Points on a hilly landscape, in no order, each with its height.
A ball rolls from a point to the lowest of its 5 nearest points, and stops where none of them is lower. Distance is the straight distance between rows; heights are no part of it.
rafu: [ 58  19  78 -39   3 -21   6 -49 -30 -32 -16   0  26  20 -44  28 -29  56
 -34  67 -11]  height 3.28
nug: [-23   6   9  52  32  11 -29  21  49  13   2 -14  -4 -14 -18   1 -11 -25
 -24 -31 -23]  height 4.76
Sopo: [ 40   3   5 -13 -68   1 -29  11  -2  38  27  -5  -2  31  13 -27  -2  14
  35 -26  81]  height 3.56
Zigu: [-87  -6 -17   8  26  14  20 -28  39  -6  12  17  22 -24  18  12  -4 -31
  -9 -21 -69]  height 1.47
lepe: [ -7   1 -14 -32   8  31  70  19 -12  -2   1 -17  16  -9  30  66  -2  23
  52  29  12]  height 4.30
zul: [ 58  -7  33  -7   3 -11 -27  12   1  17  10  -9  21  22 -46  -8  -3   5
  -7  14  27]  height 2.68
Pubu: [ 20 -18  26 -33  -6 -14 -36 -53 -17 -25 -40  32 -13   9 -31 -13 -18   7
 -53  63 -79]  height 2.33
fom: [  3 -15   2  18  45 -23 -19  -5  13 -14  -6   3  -4  -7 -25 -11  13   1
 -53  11 -50]  height 5.11
Fusif: [ 48  11 -24 -10 -33  11 -29  21   2  49  32   1 -13  22  21 -33 -10  -4
  22 -41  73]  height 3.62
tamo: [ 40 -28  13 -22 -89 -10 -42  -6 -12  23   9  11  -5  40 -13 -38  -8 -14
   5   1  59]  height 3.96
gefek: [  0 -19  27  -3  34 -27 -40 -17  10 -23  -9   4 -21  14 -48   8  -8  -7
 -65  40 -74]  height 4.29
Lol: [ 18 -22   8   8 -21 -21 -63   3  16  20 -13  11  -7  31 -54 -36 -12 -28
 -54  -6   1]  height 3.78
Tadog: [ 28  -4  17 -18  -6   7  37 -21   5  -5  28 -31  34  24 -11  52  -6  48
  42  63  31]  height 2.31
lef: [-71   6 -22  11  39   6  62 -30   7 -14 -14  44   0 -53  67  40 -13 -18
  -2 -34 -61]  height 5.61
Niz: [-42  -5  -1 -20  21  -9  -7 -52  53 -14  20  48  -7  -7 -13  17   3   4
 -68 -12 -89]  height 6.41
Gofi: [-21 -24 -21  14 -47 -31 -54  -6  15  24  14  43 -17  31 -40 -49  -2 -45
 -42 -20   2]  height 4.36
fug: [ 35 -19 -14  -9 -66  -7 -32   7 -13  -1   9   8 -14  32  -9 -42   4 -18
   7 -15  42]  height 3.65
fifi: [ 13   3 -11  38  58 -12 -14  15  14  13 -22 -19 -11 -28 -25  15   3   1
 -18 -19 -27]  height 5.40
leduf: [ -3   7   9  50  70  -6  33  14   1 -15 -13 -30  -8 -39  14  29   5  -1
   1 -12 -18]  height 6.52
patag: [ -7  -2 -20   9 -10  -7 -44  18  30  -6   0   0  -1  25 -22 -25  12 -23
  -8 -21 -21]  height 3.74
litan: [ 57   0   3   1 -31 -24 -25  -5 -19  16  -3   7  21  36 -47  11   3  -4
  16  25  30]  height 2.13
tuge: [ 54 -11  41 -11  23 -18  -6 -23 -14 -20 -19 -17  14   9 -20   3  -2  36
 -25  51 -30]  height 2.85
par: [-32   1 -14 -12  -3  18  40  18 -14  -2   7 -12   1   0  18  24  31  -6
  64   7  13]  height 4.04
Lal: [-72 -13  -2  20  17   2 -43 -37  54 -13  30  42 -26  27 -42  -1  14 -21
 -47 -17 -54]  height 5.73
Gofuz: [-11  18 -25   6  24  48  -7  49  46  38   9 -35  11 -34  47  -2 -15 -18
  47 -55  25]  height 4.24
Leb: [ 32   2   7   6  11  14 -33  24  22  23  -5 -33  11   9 -16 -21 -16  11
  20 -20  54]  height 2.86
fifem: [ 29  12  32 -35  38  -6  39 -37 -38 -15 -19  -5   1 -15   4  35  12  15
 -38  38 -55]  height 3.18
simaz: [-53  15 -49 -29 -22  31  63  16 -31 -30  10   6  12 -13  32  11  18   6
  64  -9   4]  height 4.65
dum: [  0 -29  -8  20 -38 -28 -46 -15  12   4   2  46  -8  44 -61 -42  -3 -35
 -41  12 -19]  height 4.46
buvep: [ 10  12   3   5 -10  14  10  32  -1  30   1 -19  29  -2  -6  44  -2   6
  39   3  52]  height 2.84
tipo: [ 39   7  22 -32  26  -9  43 -32 -33   5  -4 -12  21   6 -12  58  -6  35
  11  53   0]  height 2.77
bidu: [ -4  35 -15 -22 -47  25  30  36 -14   1  12   1  17   7  24  10  14  14
  56   2  51]  height 2.88
zep: [-27 -12 -12  37  17  -6 -56  -6  38  -4  -9  16 -14   5 -39 -19   4  -7
 -28 -16 -45]  height 4.47
Zofe: [-65  -6 -57  28 -56  25   3  24   5   5   7   6  -4 -14  74 -48   1 -28
  42 -61  40]  height 3.70
tev: [-42  16  -7  45  47  12   9  53  29   4  -6 -12  22 -42  33  22   0 -36
  33 -52  13]  height 4.79
lak: [ 86 -22  50 -25  -4 -21   2 -58 -20 -21  -8 -25  49  47 -49  11 -32  36
 -26  71  22]  height 3.84
zod: [ 75   1  48 -13  48 -42   3 -55  -6 -22 -22 -14  12   5 -23   2 -32  47
 -60  69   6]  height 3.26
deme: [-30   2 -40  -2 -79   2  14  33 -30  -4  13   3 -16  17  12 -21  15   9
  37 -24  34]  height 3.40
mazep: [  5   9   8 -21  83  -3  35  -3  -5   2  -4 -28   4 -29  20  72  -8  36
  17  15   3]  height 2.61
fisen: [-34  22  -5  14  65   5  64   4  -6 -35 -14 -11  -8 -53  41  36 -23 -20
  11  -3 -34]  height 7.01
pakob: [ 43  16  25 -11 -27   2  -7 -32  -8   5   5 -31  27  57 -44  15   4  38
  30  47  46]  height 1.75
Rof: [  6  -3   5 -45 -14 -19 -13 -36 -31 -19 -44  46 -18  16  -1   9   6  -7
 -43  27 -73]  height 2.76
Labo: [-80   5 -30  54 -21  24 -44   6  67  20  34  12  -8 -21   9 -28  -1 -27
   4 -51  -4]  height 2.65
Kam: [ 15   2  27 -11  50  -7  12 -55   0  -5  -9  23 -30 -29  17  16  -3   8
 -70  20 -71]  height 4.48
rel: [-43  22  -2  -2 -19  22  -4  45  24  13  21 -24  -8 -24  69 -29 -10 -18
  43 -70  51]  height 3.48
Fakil: [  37  -10   67   -1   70  -43   -1  -71  -39   -9    0    1  -26  -68
   17  -10  -10   56 -110   22  -41]  height 1.92
kiti: [ 50   4  14  -5  -7 -12 -48  21   7  43  -3 -22   2  20 -30 -29 -10   6
  -9 -15  25]  height 1.60
Rapup: [ -6  10 -22  -4 -69  14  12  14   2  15  32 -14 -30   6  73 -30  16  -1
  46 -56  56]  height 3.43
Sez: [ 92 -16  47 -13 -39 -15 -55  -1   6  27  40 -14  21  40 -16 -37 -26   6
  -2 -15  95]  height 4.12
gozu: [ 71 -35  17 -27 -57 -19 -35 -26 -23   4  -7   6  30  38 -41 -36  -9  -7
  -1  46  46]  height 4.18
dobes: [ 37  -4  19 -67 -32  -8  14 -38 -37 -34 -14   6  -3  42 -23  14   3  28
  15  66   4]  height 3.22
nufu: [ 23  23   5   2 -26  -5  -5  27 -14   3   0  -1   6  10 -14   2   1  10
  33  13  24]  height 2.35
muki: [ 28  17 -16 -15 -15  31  -8  30  21  33  30 -20 -10 -20  48   5   2  11
  58 -32  81]  height 3.75
Sukuz: [-44   7  -1 -13  20  -2  18 -17  -1  -9  -8  15 -19 -21   7  17   5   1
 -45  17 -87]  height 5.46
siraf: [-16  19  -6   7  43  14  35  26  -4   1  -4 -23  16 -19  18  17  12 -23
  46   8   7]  height 5.38
Sep: [ 51  13  -6 -13 -26   5   5 -10  13  24  10 -29  33  14  -8  26  -3  29
  60  14  77]  height 2.10
tizi: [-10 -15 -39   8 -83  -8 -24  20 -18   9  -1  32 -40  13  19 -71  10 -20
   1 -23  38]  height 3.55
lag: [-19  19 -33  12 -51  26 -11  42  11  16  23   5 -27 -20  46 -46  11 -13
  18 -40  48]  height 3.41
ran: [-73  -1 -19  29  64  15  43 -11  32 -13   0   3   8 -28  36  15   9 -30
   7 -27 -26]  height 5.12
mep: [  4   5 -31  -7 -76  10  42  27 -14   2  21   2   7  22  13 -13  -3  26
  48 -23  71]  height 3.34
nal: [ 33  13  -7 -42 -24 -11  25 -12 -48 -18  -3   9  13  33 -22  26  12  28
  30  34  -2]  height 2.87
dazuz: [ 29 -23  13  17 -10 -17 -30  10  -2   1 -11  -2   7  31 -38 -17  -2 -24
 -31  -7  -7]  height 3.21
Mil: [-56  11 -40 -11  28  25  67  12 -20 -30 -30  11   6 -33  62  32  23   0
  28  -2 -30]  height 5.29
vasa: [-51   0 -49  15 -29  10   0  34  -5  -2   4  -1  -6  -6  15 -12  25 -17
  47 -29  -8]  height 3.64
Fol: [-67  -4  -8  63  10  35  -1  26  37  14   4  -4 -10 -30  19 -25   2 -34
   9 -38 -13]  height 3.52
nuzug: [ 27  12  10 -45   0  -8   9 -29 -34 -16 -28  26 -15  28 -15   2  -7  26
 -11  41 -41]  height 2.12
Lede: [  6 -11 -24 -44 -51  -4  -6  -4 -46 -21   7  28  -2  40 -37 -18  21  -9
  22  43  10]  height 3.76
Sorup: [-19  11  -5   1 -48  39   4  19  24  29  40 -27  14 -13  74  -1  14  14
  49 -39  88]  height 3.59
fubig: [-41   7   8  -2  53   5  43 -34   9  -7 -17  11 -22 -49  39  28   8  17
 -48 -20 -64]  height 6.62
gofe: [ 31   1  34  19  77 -11  -6 -16  -7 -22 -13 -27   5 -14 -30   5 -13  22
 -67  32 -24]  height 4.16
Zazof: [-21  -1 -19   0  53  18  52   5 -22  -9 -29  12 -13 -16  20  40  -2   7
  17  -2 -45]  height 5.31
mamad: [ 34   5  32 -12  36 -19  20 -14 -33 -12 -11  -1  15   8 -15  24   2  43
 -21  39  -5]  height 2.75
Ror: [-33 -23  13  41  69   9  16   3  30  -9 -17 -16 -16 -23  11  21   3  -2
 -25 -10 -43]  height 6.59
sefe: [-49   1 -32  16   2  14  39  37   2 -21   1  -4   1 -24  29  -5  15 -18
  40 -42   8]  height 4.31
Dute: [  0   8 -15  10  -4   5   1  38  19  20 -10 -18   4  -4   4   5  10  -4
  19 -28  21]  height 2.62
ruri: [ 18   4  22 -15  42   5  30  -4 -39 -13 -22   4 -13 -16   4  43   0   9
  -4  26 -40]  height 3.51
peg: [-33 -21 -29  10 -82 -22 -50   0   0  33  24  30 -26  19 -39 -71  -3 -41
 -19 -11  16]  height 3.90
bera: [ 21   4   0  -6  12   6  32  11 -17  -9  -8 -21  13  -1   3  36  -2  12
  35  24  13]  height 3.10
gakud: [ -5  -2 -20 -16 -23  -1 -11  -2 -26 -14 -11  20 -11  12 -30 -15   3 -25
  -6  22 -34]  height 3.94
pemik: [ 30  14  49  -9  72 -18  15 -41 -53 -14 -14 -12 -18 -58  15  48   6  34
 -53  26 -43]  height 3.91
mezeg: [-99 -11 -42  44 -10  36   4  -5  73  11  25   7  18 -24  32 -20  -1 -32
  10 -63  -9]  height 3.57
kirot: [ 64 -23  32 -21 -68 -12 -62 -10 -33  38  17  17   2  43 -33 -52 -12 -24
 -36   5  86]  height 4.61
begem: [ 45   0  39  20  29 -43 -41  -2  12 -10  -5 -30   3   7 -53 -21 -12  10
 -67  33   1]  height 5.25
falaz: [-47 -12  -9  22   6  10   2   5  25 -19  -3  37  -9  -3 -12  -7  13 -39
   6  -3 -49]  height 4.11
kul: [-12  13  -5  -2 -24  23  -9  48  13  32  12 -30  -5  -2  55  -9  -7  17
  35 -65  52]  height 3.13
Losa: [-92   0 -54  31  -9  19  27  15   8 -19   8   3   2 -21  40 -36   3 -17
  27 -48 -30]  height 4.23
feb: [ 56 -29  29   6 -15 -36 -41 -12 -12  -1 -15  14  13  29 -57 -21 -10   1
 -19  23  17]  height 2.78
Fisul: [-11   5 -16 -31 -35   4  36  23 -44 -19   2   3  -2   7  22   9  14 -16
  33  22  -8]  height 4.64
Zus: [-55  16  -9  13  68  30  56  10  -1 -15 -14  15   1 -49  43  35  -4 -13
   8 -16 -38]  height 6.76
Molel: [ 12   0  16  46  51 -21 -39  24  27   6 -14 -23 -13 -26 -38  -2   1 -21
 -43 -11 -18]  height 5.76
Lod: [  1  13   2  18  36 -15 -15   9  23 -10  -6  -1  -8  -1 -17  -4  11   4
 -11  15 -45]  height 4.44

For each start below, name the point where the ball stops.
leduf -> nuzug
fifi -> kiti
Molel -> kiti
tizi -> pakob
par -> pakob
Mil -> pakob
vasa -> pakob
